Points on a hilly landscape, in no order, each with its height.
A ball rolls from a point to the lowest of its 5 nearest points, and stops where none of them is lower. Distance is the straight distance between rows; heights are no part of it.
dute: [-4.92 -1.45 -4.12  1.35  0.66 -0.45  1.41  2.50 -0.44 -0.55 -2.13  4.25
  2.06 -0.95 -3.81  2.19 -3.30  3.61  3.37 -0.90 -1.15 -1.18  3.42  0.11
 -3.10  1.17]  (h 655)
digut: [-2.27 -1.68  3.85 -1.18  1.10 -0.32  0.41 -1.58  4.19 -0.95 -0.92 -4.22
  1.54 -1.04  1.57 -1.51 -2.65 -1.30 -1.90 -1.10  4.32  0.92  0.54  1.73
  5.10 -4.09]  (h 300)
nema: [ 2.29  2.18  1.78 -1.10  0.80  1.19 -4.84 -0.35  0.52  1.35  0.77 -3.79
 -0.40 -0.84  4.88 -2.85  0.55 -3.28 -3.71  0.33  0.93  1.11 -1.17 -1.34
  2.08 -0.88]  (h 297)
fipu: [ 0.74 -1.28  2.23  0.20  0.82 -0.14 -2.22 -0.86  2.69  0.54  0.96 -2.91
  1.32 -1.23  2.43 -2.53 -0.57 -1.55 -3.69 -0.35  1.65  0.72  0.31  0.61
  2.58 -2.43]  (h 101)
nus: [ 1.81  5.24  1.89 -2.33 -0.14  2.82 -1.13  0.29 -3.22  1.89  1.11  2.06
 -2.12  0.59  2.02 -1.29  1.14 -2.21  0.79  0.38 -1.03  1.92 -2.03 -1.17
  0.02  2.75]  (h 627)
voto: [-0.46  4.30 -1.12 -2.05  2.03 -0.06 -1.27  2.25 -5.75 -0.98 -1.85  1.00
  1.72  0.83  3.55 -0.11  1.77 -3.73  1.29 -0.58 -3.05  0.53 -0.69 -2.88
 -1.84  3.59]  (h 647)
numub: [-1.90 -0.68 -4.34  1.98  0.73 -2.35 -1.02  1.71 -1.66 -0.94 -0.89  0.86
  7.10 -0.10 -1.00 -0.84  1.30 -1.70 -0.74 -1.24 -4.32 -0.56  4.28 -1.06
 -1.04 -0.07]  (h 543)
tinok: [ 1.29  1.41 -5.03  0.26 -0.73 -0.14 -1.63  1.69 -4.04  0.17  0.30  2.35
  2.46 -0.69 -1.00  0.00  1.65  0.16  1.55 -0.29 -6.25 -0.29  1.59 -1.90
 -4.92  2.86]  (h 232)
Kozed: [ 1.24 -4.55 -1.92  2.44 -1.91 -1.47 -3.41 -0.63  3.27  1.05  0.88 -0.79
  3.20 -1.68 -0.94 -2.11  1.62  1.24 -3.15 -0.24 -2.15  0.18  0.87  1.27
  0.05 -2.65]  (h 491)
fevu: [ 1.34  3.65  4.01 -1.50 -0.17  2.83  0.20 -0.99 -1.43 -0.76  0.00  0.76
 -5.18  0.88  1.79 -1.09 -0.38 -1.03  3.42  1.93  2.95  2.06 -1.67 -1.73
  1.14  0.44]  (h 571)
mago: [ 3.19 -0.24 -4.22 -0.67 -1.40  0.44 -4.34  0.88 -2.73  2.47  1.97 -1.74
  3.29 -2.74  0.86 -0.38  1.25 -1.55 -3.60  0.57 -4.27  1.76  0.15 -2.86
 -1.85  1.92]  (h 538)
guvi: [ 5.16 -1.56  0.57  2.47 -2.50 -1.28 -0.65 -2.75  3.78  2.20  5.28 -4.19
 -5.28  0.94  1.25 -3.31  3.17  0.06 -1.12  0.34 -1.11  0.52  0.29 -1.70
 -0.11 -3.86]  (h 672)
firug: [ 3.34 -1.38 -1.42  1.36 -2.53  1.42 -2.00 -0.64  0.11  2.60  0.43  3.08
  0.10 -0.48 -2.64  0.08 -0.05  2.30 -1.07  0.28 -2.19 -0.04 -0.49  0.25
 -2.68  1.03]  (h 652)
Zimol: [-3.27  1.62  0.29 -4.30  2.18 -0.54  3.83  2.24 -0.43 -4.38 -1.81 -0.21
 -3.51  0.83 -1.20  1.73 -1.77 -0.16  5.75 -0.14  4.42 -1.48  1.18 -0.80
  2.69  3.35]  (h 447)
Fotul: [ 4.41 -0.21  2.25  2.12 -2.28  1.15 -0.54 -3.28  3.72  3.33  2.09 -1.98
 -6.22  0.95  2.15 -0.95  1.28  0.63 -2.37  3.22  0.64  0.57 -2.23 -0.04
 -0.75 -1.90]  (h 639)
Biz: [ 6.57 -4.72 -0.72  5.14 -4.62 -0.30 -0.03 -3.49  3.90  4.93  2.15 -2.83
 -4.65  1.29  0.00  0.26  5.43  2.57 -5.74  2.36 -2.59  0.26 -2.33  1.74
 -2.14  0.41]  (h 743)
zegaz: [ 1.59  1.60  5.47 -2.63 -0.58  3.98  3.09 -0.31  2.15 -2.17  0.06 -0.17
 -4.15 -0.39 -2.51  2.39 -4.13  0.67  2.20  1.90  6.19 -1.09 -2.72 -0.19
  4.22  0.95]  (h 656)
fem: [-0.73 -1.19 -5.94  1.10 -0.02 -0.58 -1.49  1.31 -0.11  0.53 -2.71  2.15
  5.29 -1.37 -1.37 -0.32 -0.87  1.36 -0.45 -0.93 -4.35 -0.97  5.87 -2.25
 -4.38  2.15]  (h 687)
lofo: [-3.25 -1.87 -1.33 -0.51  1.83 -4.70  1.67  1.19  1.59 -2.83  0.00 -2.89
  2.52  0.61  0.95 -1.45  0.29 -3.44  1.45 -2.06  0.85 -0.93  3.61  1.94
  1.48 -4.28]  (h 663)
sagu: [ 0.52  3.34 -2.48 -1.08  0.85  1.55 -1.79  1.95 -4.60  0.40 -0.06  3.57
  1.07 -0.55  2.05  0.74  0.00 -0.50  1.02 -0.33 -4.19  0.82  0.65 -1.10
 -3.31  4.56]  (h 547)
fanu: [ 1.12 -4.33 -0.80  2.67 -2.94 -2.19  0.17 -2.90  3.86  1.78  3.50 -0.68
 -0.67  0.07 -2.84 -1.65  2.86  3.88 -0.16 -0.60 -0.57 -0.76 -0.11  2.42
 -0.05 -4.60]  (h 606)
Zas: [-1.71 -0.03 -2.99 -0.40  0.22 -1.05 -0.96  1.55 -2.17 -0.84 -0.67  4.14
  1.26 -0.47 -2.20  0.67 -0.37  2.02  2.37 -1.77 -1.22 -0.48  2.06  0.08
 -1.93  1.19]  (h 681)
Muf: [ 1.33  0.32 -0.94 -0.21 -1.66  0.05 -3.36 -0.44  0.32  1.78  1.95 -2.24
  1.87 -1.58  0.74 -2.00  0.59 -0.84 -2.08 -0.74 -1.85  0.58  0.64  0.77
 -0.75 -0.50]  (h 349)
Susak: [-4.64 -2.95 -5.15  2.57  2.15 -4.66  1.30  1.44  0.94 -1.34 -3.70 -1.19
  7.85  0.38  0.30  0.72  0.48 -1.99 -0.71 -3.19 -2.32 -2.03  5.53 -1.58
  0.34 -2.63]  (h 690)
Ganeg: [ 3.17 -0.36 -0.34  0.96 -2.99 -1.45 -1.19 -2.05 -0.46  2.28  4.27 -1.63
 -1.46  0.03 -1.38 -2.60  2.85 -0.02 -0.03  0.45 -2.52 -0.77  0.33  0.03
 -2.78 -2.11]  (h 534)
gaf: [ 2.47  0.43 -2.50  0.65 -2.21  1.18 -1.97  0.44 -3.38  1.84  1.00  4.45
  0.39 -0.49 -2.32 -0.38 -0.01  2.16  1.18  1.00 -4.26  0.12 -0.79 -1.16
 -4.14  1.91]  (h 530)
Rego: [ 0.92 -0.08 -1.96  0.40 -1.02 -0.73 -3.22  0.68 -2.56  0.70  1.88  0.27
  2.01  0.26 -0.83 -0.87  1.88  0.24  0.63 -0.69 -3.82  0.60  2.59 -0.19
 -2.60 -0.58]  (h 532)
tobip: [-2.11 -0.71 -3.10  0.49  1.82 -2.76 -1.56  1.43  0.05 -1.21 -1.73 -1.53
  7.02  0.53  1.35 -1.10  1.12 -3.87 -1.73 -2.08 -1.55 -1.49  2.42 -0.24
  1.79 -0.93]  (h 617)
Donik: [-3.48  2.40 -1.71 -1.32  4.73 -0.67  0.23  2.15 -3.92 -2.59 -3.11  1.88
  5.16  1.49  3.69  0.89  1.33 -4.13 -1.25 -1.31 -1.14 -1.30  0.49 -1.30
  1.06  1.70]  (h 546)
baga: [-3.99 -1.13 -2.04 -0.22  4.50 -0.98 -0.07  1.75  0.91 -2.53 -4.72 -1.81
  7.71  0.63  4.17  1.18 -1.10 -3.98 -3.71 -1.10  1.64 -0.76  1.59 -0.14
  4.41 -1.93]  (h 704)
Zif: [ 0.83 -2.89  5.09  1.98 -0.78  0.94 -0.13 -1.17  5.62  0.90  0.80 -3.53
 -0.45 -1.26 -0.42 -0.72 -2.24  1.33 -2.24  0.92  4.97  1.53 -3.01  1.56
  4.80 -2.27]  (h 414)
dol: [ 2.12 -0.60  3.34  0.80 -2.31  2.81  2.60 -3.49  3.21 -0.69  0.13  1.80
 -4.26  0.38 -1.55  1.81 -3.37  3.09 -0.33  2.55  2.88  0.13 -4.05  2.07
  0.96  0.65]  (h 662)
ribek: [-1.50  1.64  2.76 -2.63 -0.27  0.58  1.56 -0.58 -0.46 -0.35  1.89  1.29
 -3.79 -0.07 -1.91 -0.19 -0.61  1.66  3.61  0.40  1.63 -0.20 -0.73  0.42
 -1.25 -0.61]  (h 682)
Lupom: [-1.72 -0.04 -4.04  1.96  0.48  1.39  0.16  1.59 -1.76  0.82 -2.27  5.33
  2.73 -0.56 -1.61  1.07 -1.21  2.67  1.97 -0.67 -3.23  0.53  3.85 -0.83
 -3.43  2.29]  (h 569)
vur: [ 3.81 -1.05 -0.92  3.69 -3.67  2.08  1.74 -2.58  2.16  4.22  1.39  2.37
 -3.88  1.08 -1.63  1.33  2.72  4.94 -3.09  2.11 -4.25  1.05 -3.33  2.27
 -5.31  0.34]  (h 810)
Koto: [ 0.96 -2.30  0.54  2.67 -2.06 -0.80  3.37 -1.66  2.96  0.65  2.02  1.49
 -2.24  0.43 -3.41  0.47 -0.42  4.85  0.15  0.67 -0.53  0.20 -1.97  2.30
 -2.47 -1.93]  (h 666)
Redi: [-3.48  0.19 -1.28 -1.03  2.57 -2.71  0.65  3.23 -1.22 -1.16 -1.02 -1.36
  1.82  1.77  0.10  1.15  0.91 -2.34  2.67 -2.44  0.42 -0.23  2.98  0.42
 -0.16 -2.26]  (h 751)
Gosi: [-3.19  1.30  1.70 -2.40  0.11  0.34  1.90  0.58 -0.56 -2.37 -0.82  2.49
 -1.05 -1.08 -2.54  1.69 -3.55  1.79  3.26  0.44  2.96  0.74 -1.53  1.10
 -0.91  1.49]  (h 658)
buter: [ 3.30  0.81 -1.59 -1.42  0.93 -0.35 -4.23  0.30 -1.95  1.75  1.84 -4.31
  0.51 -1.29  4.81 -2.31  1.66 -4.24 -4.04  0.79 -1.79  1.65 -0.11 -1.37
 -0.01 -0.06]  (h 419)
kes: [ 2.67  1.73  2.61  0.56 -1.00  1.29 -1.75 -2.45 -1.33  2.47  1.65 -1.10
 -4.09  0.85  2.63 -1.86  2.04 -1.47 -0.42  1.00 -0.01  0.68 -1.58 -1.73
 -0.19  0.74]  (h 537)
loru: [-2.27 -3.69 -0.57  1.48 -1.13 -2.66  0.40 -0.53  2.77 -0.63  1.07  0.49
  2.72 -0.53 -4.41 -0.16 -0.78  3.87  0.25 -1.85  1.48 -0.55  1.76  2.80
  0.86 -4.22]  (h 388)
Lebu: [ 2.64  1.74 -2.53 -1.65  1.70  2.40 -4.30  2.74 -3.61  0.30 -2.58 -0.80
  5.86 -2.22  3.53 -0.17  1.23 -3.96 -5.44  0.02 -2.03  2.00  0.36 -1.74
 -0.47  3.59]  (h 567)
levun: [-0.55 -2.61  3.75 -0.15 -0.68  0.50  1.30 -2.54  5.02  0.18  1.81 -2.62
 -2.59 -0.85 -0.67 -0.10 -1.84  1.52 -0.01  1.18  3.56  0.02 -1.47  2.05
  3.20 -2.98]  (h 463)
duzuk: [ 1.70 -1.98  3.90  2.90 -0.72  1.06 -1.02 -2.68  3.80  1.71  1.00 -3.49
 -3.77 -1.09  2.16 -0.80 -0.98 -0.46 -3.62  2.00  3.44  1.54 -1.14 -1.36
  3.37 -2.75]  (h 426)
vesus: [-3.09 -0.42 -1.07 -2.10  0.32 -2.58  4.70  0.72  1.19 -3.47  0.18  1.24
 -5.46 -0.26 -4.65  2.03 -2.72  3.19  5.98 -1.06  4.29 -1.93  0.26  1.49
  0.02  1.33]  (h 604)
kape: [-1.62 -1.14 -1.59  0.53  0.26 -3.95 -0.70  1.04 -0.42 -0.12  1.54 -1.98
  2.99  0.52  0.54 -2.26  2.51 -2.05  0.16 -1.22 -2.69 -1.26  4.06  1.27
 -1.11 -2.36]  (h 667)
nos: [-2.03  2.14  1.42 -2.32  1.88  0.56  0.35  1.84 -2.13 -1.49 -3.07  0.50
  1.55  0.49  2.33 -0.78 -1.35 -2.20  0.56 -1.34  1.73  0.64 -0.56 -0.55
  2.68  0.77]  (h 489)
ked: [-1.98 -0.87 -1.39 -0.28 -0.65  0.63 -0.79  1.61 -0.62 -1.00 -0.87  2.22
  3.01 -0.13 -3.36  0.91 -1.95  3.33  1.42 -0.63 -0.33  0.83  0.82  0.54
 -0.32  1.03]  (h 665)
safor: [-2.78 -3.02 -0.54 -0.62 -0.06 -0.99  2.05  0.89  3.05 -1.36 -0.77  2.31
  0.55 -0.82 -4.62  1.85 -3.73  4.45  2.63 -1.17  3.37 -1.06  1.10  3.50
  1.37  0.06]  (h 508)
fumu: [-2.55  3.28  0.08 -2.44  1.86  2.03 -1.11  1.17 -4.03 -1.83 -1.83  2.83
  2.29 -0.38  1.24  1.42 -1.61 -0.60  2.09  0.09  1.08  0.69 -1.46  0.72
  0.62  2.49]  (h 599)
Mopad: [-0.64 -0.47  1.62 -0.35 -2.02 -0.09  5.36 -0.54  0.44 -0.72  2.13  1.67
 -5.61  0.87 -5.78  1.03 -0.41  4.45  4.41  1.52  2.06 -1.41 -1.24  1.95
 -1.40 -1.12]  (h 746)
maduv: [ 1.59 -0.48  0.84  1.31 -1.49  1.90  2.61 -1.72  0.51  1.48  1.34  4.05
 -4.19  0.32 -3.22  2.17 -1.10  4.31  1.09  2.17  1.25  0.47 -4.29  2.22
 -2.59 -0.09]  (h 765)
gono: [ 2.39 -0.47  2.80  2.30 -3.44  1.03  3.57 -1.77  2.64  1.41  3.58 -1.12
 -6.13  1.38 -2.34 -1.22  1.60  1.48  1.42  2.10  0.83  0.05 -1.72 -0.08
 -1.09 -4.53]  (h 740)
lele: [-0.35 -0.80 -0.04  1.16 -0.90 -2.28  1.29 -0.18  0.52  0.64  3.71 -0.05
 -2.53  0.90 -3.00 -1.64  2.18  2.34  3.30 -0.81  0.81 -1.46  1.30  2.35
 -1.96 -3.96]  (h 248)
vefe: [-5.55  2.69 -0.94 -3.46  5.66 -1.31  1.92  2.98 -3.64 -3.37 -5.34  3.16
  1.99  1.91  3.70  4.39  0.37 -4.32  1.60 -2.56  2.91 -1.45 -0.66 -1.35
  2.69  2.93]  (h 456)
tokob: [ 0.17  2.77  0.66 -1.44  1.41  1.31 -1.51  1.72 -3.61  0.03 -1.49  0.21
  1.93  0.50  3.53 -1.24  0.85 -4.20 -1.11 -0.41 -2.34  1.55 -0.80 -1.65
  0.94  2.81]  (h 648)
sogi: [ 3.71 -2.53 -4.51  1.32 -2.27 -1.12 -3.45  0.63 -2.13  1.57  2.41 -2.69
  3.76 -3.16 -1.06  0.19  2.46  0.15 -2.10  0.32 -5.18 -0.99  1.97 -1.89
 -2.47  1.05]  (h 638)
kibeg: [-0.41 -2.52  0.23 -0.02 -1.69 -1.46  2.19 -0.69  4.30 -1.19  2.72 -2.15
 -1.91 -0.17 -4.68 -1.19 -0.34  2.79  3.19 -0.70  1.38 -1.49  0.93  1.12
 -0.42 -4.14]  (h 186)
bakev: [-3.77 -2.25 -0.31 -0.25 -0.76  0.32  4.44 -0.23  3.02 -2.54  0.41  1.90
 -2.87 -1.55 -6.72  2.49 -3.48  4.95  3.22 -0.01  3.42 -1.60  0.26  2.49
  0.02 -0.59]  (h 548)
tuz: [ 0.61 -0.88  1.74 -1.58 -0.11 -0.81  4.75 -1.15  3.42 -2.56  2.17 -0.65
 -6.03  0.56 -5.71  1.46 -1.55  2.81  5.42  0.09  4.99 -1.72 -1.26  0.65
  1.56 -1.97]  (h 769)
vefov: [-6.60 -1.44 -5.21 -0.14  4.87 -4.49  2.56  1.92 -1.61 -1.85 -4.21  2.61
  2.83  0.97  1.19  4.33 -0.70 -0.47  3.10 -2.42  0.60 -3.01  4.42 -0.74
 -0.58  0.06]  (h 84)
Peg: [-0.87  2.19  3.34 -1.74  2.08  0.25 -0.34  1.38 -1.05 -0.54 -0.37 -1.89
  0.49  0.85  3.33 -1.32  0.73 -3.27  0.79 -1.11  0.38  0.58 -0.56 -0.82
  1.69 -1.98]  (h 521)
zafa: [-6.25  0.71 -2.47 -1.57  4.92 -0.69  2.88  2.16 -2.02 -3.41 -6.37  3.21
  4.53  0.49  1.90  5.10 -3.73 -1.52  1.13 -2.39  1.82 -1.65  1.14 -0.71
  1.44  3.01]  (h 352)
puru: [-2.81  1.72 -1.11 -1.10  0.11 -2.47  1.93  2.04 -2.39 -1.50  0.84  1.81
 -3.06  1.44 -1.69  0.40 -0.26  0.97  5.58 -0.36 -0.03 -0.69  1.44  0.66
 -3.08  0.08]  (h 815)
givu: [ 1.39  2.89 -1.83 -1.01  3.37 -0.19 -1.69  1.44 -3.08 -0.50 -1.07 -2.97
  3.96  1.08  5.54 -1.34  3.52 -5.59 -3.98 -0.91 -2.53 -1.60 -0.43 -2.69
  0.36  0.92]  (h 575)
rifug: [-0.46 -1.62  4.41 -1.80 -1.96  1.05  2.24 -1.96  4.26 -1.25 -0.75  0.01
 -1.57 -1.22 -4.14  1.65 -4.05  2.74  0.69  0.91  5.27 -0.32 -2.66  1.61
  3.00 -0.19]  (h 576)
Bebav: [ 2.79  1.22 -0.12 -0.56 -2.12  1.46 -2.26 -1.89 -2.73  2.14  1.85  1.94
 -1.33 -0.15 -1.18 -0.74  0.34  0.54 -1.08  1.00 -2.08  1.12 -1.24 -0.40
 -1.36  2.76]  (h 657)
Zumeg: [ 3.65  0.61  0.76  0.95 -2.73  0.52  3.45 -2.82  1.36  2.21  2.90  2.12
 -6.26  1.13 -2.55  0.61  3.40  4.95  1.52  1.61 -1.48 -0.59 -1.54  0.33
 -4.77 -1.23]  (h 838)
pago: [ 4.23  0.69  4.82  2.98 -0.28  2.39 -0.36 -1.47  4.41  2.92  1.37 -0.92
 -7.18  0.25  2.99 -1.12 -0.34 -1.07 -0.95  3.49  2.09  1.89 -1.18 -2.87
  2.14 -1.13]  (h 542)
zevos: [ 3.16  2.22  4.03  0.52 -1.17  2.96 -2.08 -1.95 -0.22  1.12  0.79 -0.68
 -3.77  0.03  3.49 -1.03 -1.72 -1.01 -1.68  1.32  1.75  1.73 -1.96 -1.93
  0.67  1.26]  (h 457)
voda: [ 5.92 -2.77 -1.33  2.65 -3.04 -0.93 -2.92 -2.55  2.27  3.73  2.15 -3.00
 -2.12 -1.28  0.39  0.27  3.14  1.07 -4.85  1.96 -2.16  0.99 -2.09 -0.77
 -1.60  1.04]  (h 660)
fek: [-0.07 -0.90  3.51  0.30 -0.59  2.48 -0.93 -3.06  3.21  0.38  0.17 -1.72
 -1.03 -0.10  1.51 -1.16 -2.50 -0.35 -2.61  0.79  2.51  1.39 -1.70  0.94
  3.71 -0.83]  (h 294)
lezem: [ 3.42  0.81  3.72  3.17 -3.02  3.17  2.06 -2.90  2.04  2.15  1.14  0.68
 -6.54  0.45  0.22  0.86 -0.33  2.53 -0.66  3.09  1.71  1.55 -4.76 -0.73
 -0.72  0.23]  (h 745)
Duvuf: [ 4.99 -0.31  0.87  2.34 -3.97  1.33 -1.19 -2.90  0.27  2.50  1.54  1.19
 -3.59  0.32 -0.68 -0.03  0.58  2.18 -2.03  2.20 -1.67  0.97 -3.45  2.10
 -1.92  1.49]  (h 752)
dulib: [-4.42  3.67  0.91 -2.44  3.16  0.47  1.24  1.17 -2.71 -3.39 -3.26 -0.78
  1.03  2.65  3.67  0.78 -0.28 -4.84  2.22 -0.81  1.05 -0.25 -0.60 -1.88
  1.83  1.07]  (h 376)
bur: [-0.38  1.53  4.14 -1.44 -0.36  3.99  0.11 -1.47  0.58 -0.49 -0.59  3.02
 -1.60  0.25 -1.64  1.59 -2.61  1.59  0.32  2.33  1.90  0.92 -4.04  1.31
  1.98  2.17]  (h 664)
kenit: [-4.14  1.70  1.74 -4.68  3.12  0.48  2.33  3.27 -1.70 -5.60 -4.16 -0.01
 -1.76  1.27  0.24  3.20 -3.15 -1.68  3.85 -2.19  4.80 -0.53 -2.26  0.00
  3.37  2.76]  (h 517)
tosi: [ 3.79 -1.79  0.31  2.71 -2.63 -0.18 -1.61 -1.90  2.77  2.59  2.46 -0.58
 -1.77  0.41 -0.78  0.38  2.74  3.48 -3.61  1.34 -2.42  0.65 -1.62  1.78
 -0.73 -0.35]  (h 731)
pur: [-0.47  2.03 -0.43 -0.46 -0.40 -0.01  0.09  0.54 -2.94  0.40  0.49  2.49
 -0.24  0.21  0.36 -1.25  0.36  1.30  2.32  0.24 -1.54  0.86  0.02 -0.06
 -2.59  1.39]  (h 685)
milut: [ 0.06 -4.09  3.11  1.04 -2.44 -0.33  0.13 -2.42  5.10  0.11  1.34 -2.52
 -0.52 -0.21 -1.97 -1.32 -0.13  2.33 -0.83 -0.33  1.23 -0.74 -1.15  2.62
  1.45 -3.59]  (h 535)
tovuv: [-1.91 -2.88 -1.17  0.50  0.45 -2.35 -2.08  0.99  1.39  0.33 -2.16 -1.38
  7.00 -2.47  0.51 -2.25  0.27 -1.59 -2.22 -1.84 -1.06  0.75  3.04  0.53
  1.58 -1.35]  (h 533)
maf: [ 0.99  2.34  1.89 -0.53 -1.03  3.90 -2.60  0.13 -2.79  0.62 -2.80  4.34
  0.79 -0.87 -0.08  0.57 -2.57  1.52 -1.75  1.55 -0.41  2.50 -3.37  1.02
 -0.70  3.82]  (h 772)
loziv: [-3.50  1.50  0.85 -1.38  4.29  0.58  0.08  1.42 -0.46 -1.56 -2.68 -2.39
  5.62  0.52  4.62 -0.63  0.31 -4.62 -2.44 -1.60  1.83 -0.07  0.18 -0.38
  3.76 -2.18]  (h 619)
repad: [ 3.36  0.62 -6.20 -0.45 -0.41 -3.12 -2.68  2.48 -4.99  0.72  0.88 -3.65
  4.63 -1.89  1.23 -0.33  3.80 -3.49 -2.96 -0.70 -7.22 -1.14  3.57 -3.13
 -2.13  1.90]  (h 699)
Dabeb: [-2.70  1.04 -1.78 -1.35  3.19 -0.27 -0.24  2.59 -3.65 -1.78 -2.69  1.16
  2.78  0.32  1.50  0.15  0.34 -1.56  1.68 -1.24 -1.86  0.24  1.90 -0.84
 -0.80  1.37]  (h 679)
bukit: [ 0.74 -0.83 -1.76  2.37 -3.04  1.76  1.16 -2.01 -0.51  2.13  1.47  5.23
  0.28 -0.11 -3.77  1.24  0.54  5.34 -0.34  2.10 -2.83 -0.14 -0.08  0.06
 -4.44  2.79]  (h 673)
kav: [-2.49 -1.59  0.73 -0.24 -0.06 -1.15  1.52  0.58  1.86 -1.81  0.06 -0.99
  0.88 -0.15 -3.40 -0.59 -2.28  1.28  1.78 -1.59  3.09 -0.74  0.53  2.57
  1.74 -3.05]  (h 544)
Zim: [-5.48  0.13 -2.75 -2.03  2.80 -3.15  3.52  2.17 -2.29 -2.39 -5.34  2.40
 -0.86  0.04 -0.31  5.26 -2.72 -0.76  4.51 -1.76  2.40 -2.64  2.93  1.69
 -0.81  2.94]  (h 310)
Mibi: [-3.13 -0.94 -3.11  0.57  4.22 -5.27  0.70  1.84 -0.36 -2.21 -1.23 -1.74
  3.82  1.34  2.31  0.00  2.01 -3.49 -0.59 -2.54 -0.53 -2.71  3.48 -0.52
  0.61 -1.61]  (h 688)
radi: [-3.50  0.66  1.57 -2.39  1.96  0.36 -1.12  0.95 -0.90 -1.35 -3.99  0.33
  4.64 -0.17  0.72  0.61 -2.70 -1.05 -0.90 -0.73  2.75  0.51 -0.26  2.17
  3.22 -0.53]  (h 580)
riko: [ 0.05 -0.47 -3.32 -0.36  0.70  1.28 -3.52  2.47 -1.93 -0.15 -2.46 -0.30
  7.30 -1.31  1.61 -1.00  0.64 -1.56 -4.24 -1.04 -2.77 -0.18  2.90 -1.71
  0.14  2.19]  (h 209)
bage: [ 2.81  3.12  0.22 -0.38 -2.45  0.77  0.69 -1.48 -3.08  1.33  3.85  1.02
 -3.91  0.22  0.22 -1.94  1.49  1.18  2.14  1.31 -1.94  0.12 -1.99 -0.78
 -2.81  0.09]  (h 629)
nad: [ 1.38  0.75  3.81  0.43 -0.82  1.01  1.10 -2.24  2.21  0.49  2.34 -0.79
 -3.03  1.66 -0.35 -2.38 -0.43  0.50  1.68  0.40  2.54  0.49 -1.38 -0.04
  0.92 -1.72]  (h 505)
kuv: [ 1.53 -0.89  0.49  0.11  1.57  1.69 -4.85 -0.79  0.80  1.90 -0.11 -2.69
  3.96 -1.89  4.07 -2.16 -0.90 -3.52 -5.71  0.78  0.12  2.70 -0.10 -0.13
  3.10  1.87]  (h 363)
Zefab: [ 2.13  3.00 -3.30 -1.79  0.95 -0.73 -1.66  2.12 -4.67  0.41  0.38 -0.10
  0.76  0.27  1.99 -0.89  3.48 -2.69  0.10 -0.28 -4.59  0.33  0.99 -2.43
 -2.65  2.20]  (h 524)
sisi: [ 4.91 -4.07  0.47  5.49 -2.19  1.60 -1.23 -4.25  4.64  4.10  1.34 -4.61
 -6.21  0.78  2.57 -0.01  3.13  0.30 -5.91  3.17 -0.23  0.85 -2.25 -1.02
  0.45  0.28]  (h 729)
vub: [ 5.08  2.88  3.39  2.03 -2.58  2.45  2.33 -3.55  1.17  2.99  1.77  0.60
 -8.63  1.28  0.64  0.53  1.74  2.26  1.42  2.92  0.21  0.80 -2.63 -0.73
 -1.34 -0.73]  (h 730)
Fekin: [-1.71  1.21 -2.96  0.04  1.37 -3.47 -1.52  2.45 -3.82 -0.89  0.29 -0.04
  3.08  1.18  2.52 -1.07  2.30 -2.68  0.92 -2.20 -4.28 -1.35  3.76 -0.62
 -2.11  0.11]  (h 661)
pala: [-4.44  1.24  1.59 -1.37  4.67 -1.47  2.83  1.48  0.95 -3.91 -1.69 -3.31
  2.72  2.70  2.62  0.42 -0.43 -4.17 -0.01 -1.77  3.30 -1.22  0.65 -0.10
  2.81 -2.37]  (h 531)
Nufa: [-2.52  0.20  0.34 -0.89  1.83 -0.73  0.24  1.50 -0.85 -1.58 -0.51  0.47
  2.00 -0.45 -0.41  0.37 -2.15 -0.03  1.69 -0.70  0.70  0.32  0.28  1.37
  1.84  0.74]  (h 588)
nukiz: [ 4.88 -4.53 -2.60  2.96 -2.98 -0.71 -3.50 -0.82  1.08  3.54  2.22 -1.06
  3.05 -2.33 -2.00 -1.72  1.89  2.08 -3.95 -0.18 -3.49  0.02  1.08  0.06
 -1.20 -0.74]  (h 565)
vomob: [ 1.51 -1.93  3.61  2.42 -1.88  0.12 -0.08 -3.14  4.50  1.49  2.32 -3.52
 -3.39  0.08  0.71 -1.90  0.97  0.34  0.28  0.41  2.68  0.86  0.84  0.09
  2.14 -4.47]  (h 570)
gemu: [ 0.81 -0.89  5.09 -1.46 -0.82  1.29  4.56 -0.33  3.92 -1.02  0.86 -1.23
 -5.86 -0.11 -3.62  1.69 -2.73  2.00  1.40  1.30  6.07 -1.65 -1.46 -0.15
  3.18 -0.91]  (h 686)
litog: [-1.62  1.46  3.99 -3.87  1.34  0.53  3.29  1.42  0.86 -3.42 -0.66 -2.21
 -1.58  0.21 -0.75  1.48 -3.00 -2.82  2.30 -0.45  6.18 -0.21  0.42  0.00
  4.03 -0.23]  (h 591)
varad: [-2.37  4.17  1.10 -2.04  2.41  3.30 -1.70  2.02 -6.22 -0.61 -3.93  3.83
  2.96  0.31  2.25  0.85 -0.36 -3.59  0.45 -0.16 -2.46  1.06 -2.53 -0.61
 -0.74  5.39]  (h 736)
kof: [-0.52  2.28 -3.25 -1.29  1.66  0.68 -2.41  3.09 -4.89 -0.13 -1.80  1.04
  4.50 -0.22  3.44 -0.48  1.75 -2.82 -2.40 -1.57 -4.22 -0.29  0.81 -2.15
 -0.21  3.05]  (h 572)

For each start below, name the point where the ball stops.
Fotul | fipu
bur | fipu
Mopad | kibeg
nus | fipu

Call two points neighbours if one is among the 5 nearest of the other. Go from one point of each pair to the other, from neighbour to neighbour, staying as low as possible. Name the highest point that can't be avoided.
tinok, riko | tovuv
fipu, tinok | Rego
riko, kibeg | Ganeg
vefov, dulib | vefe
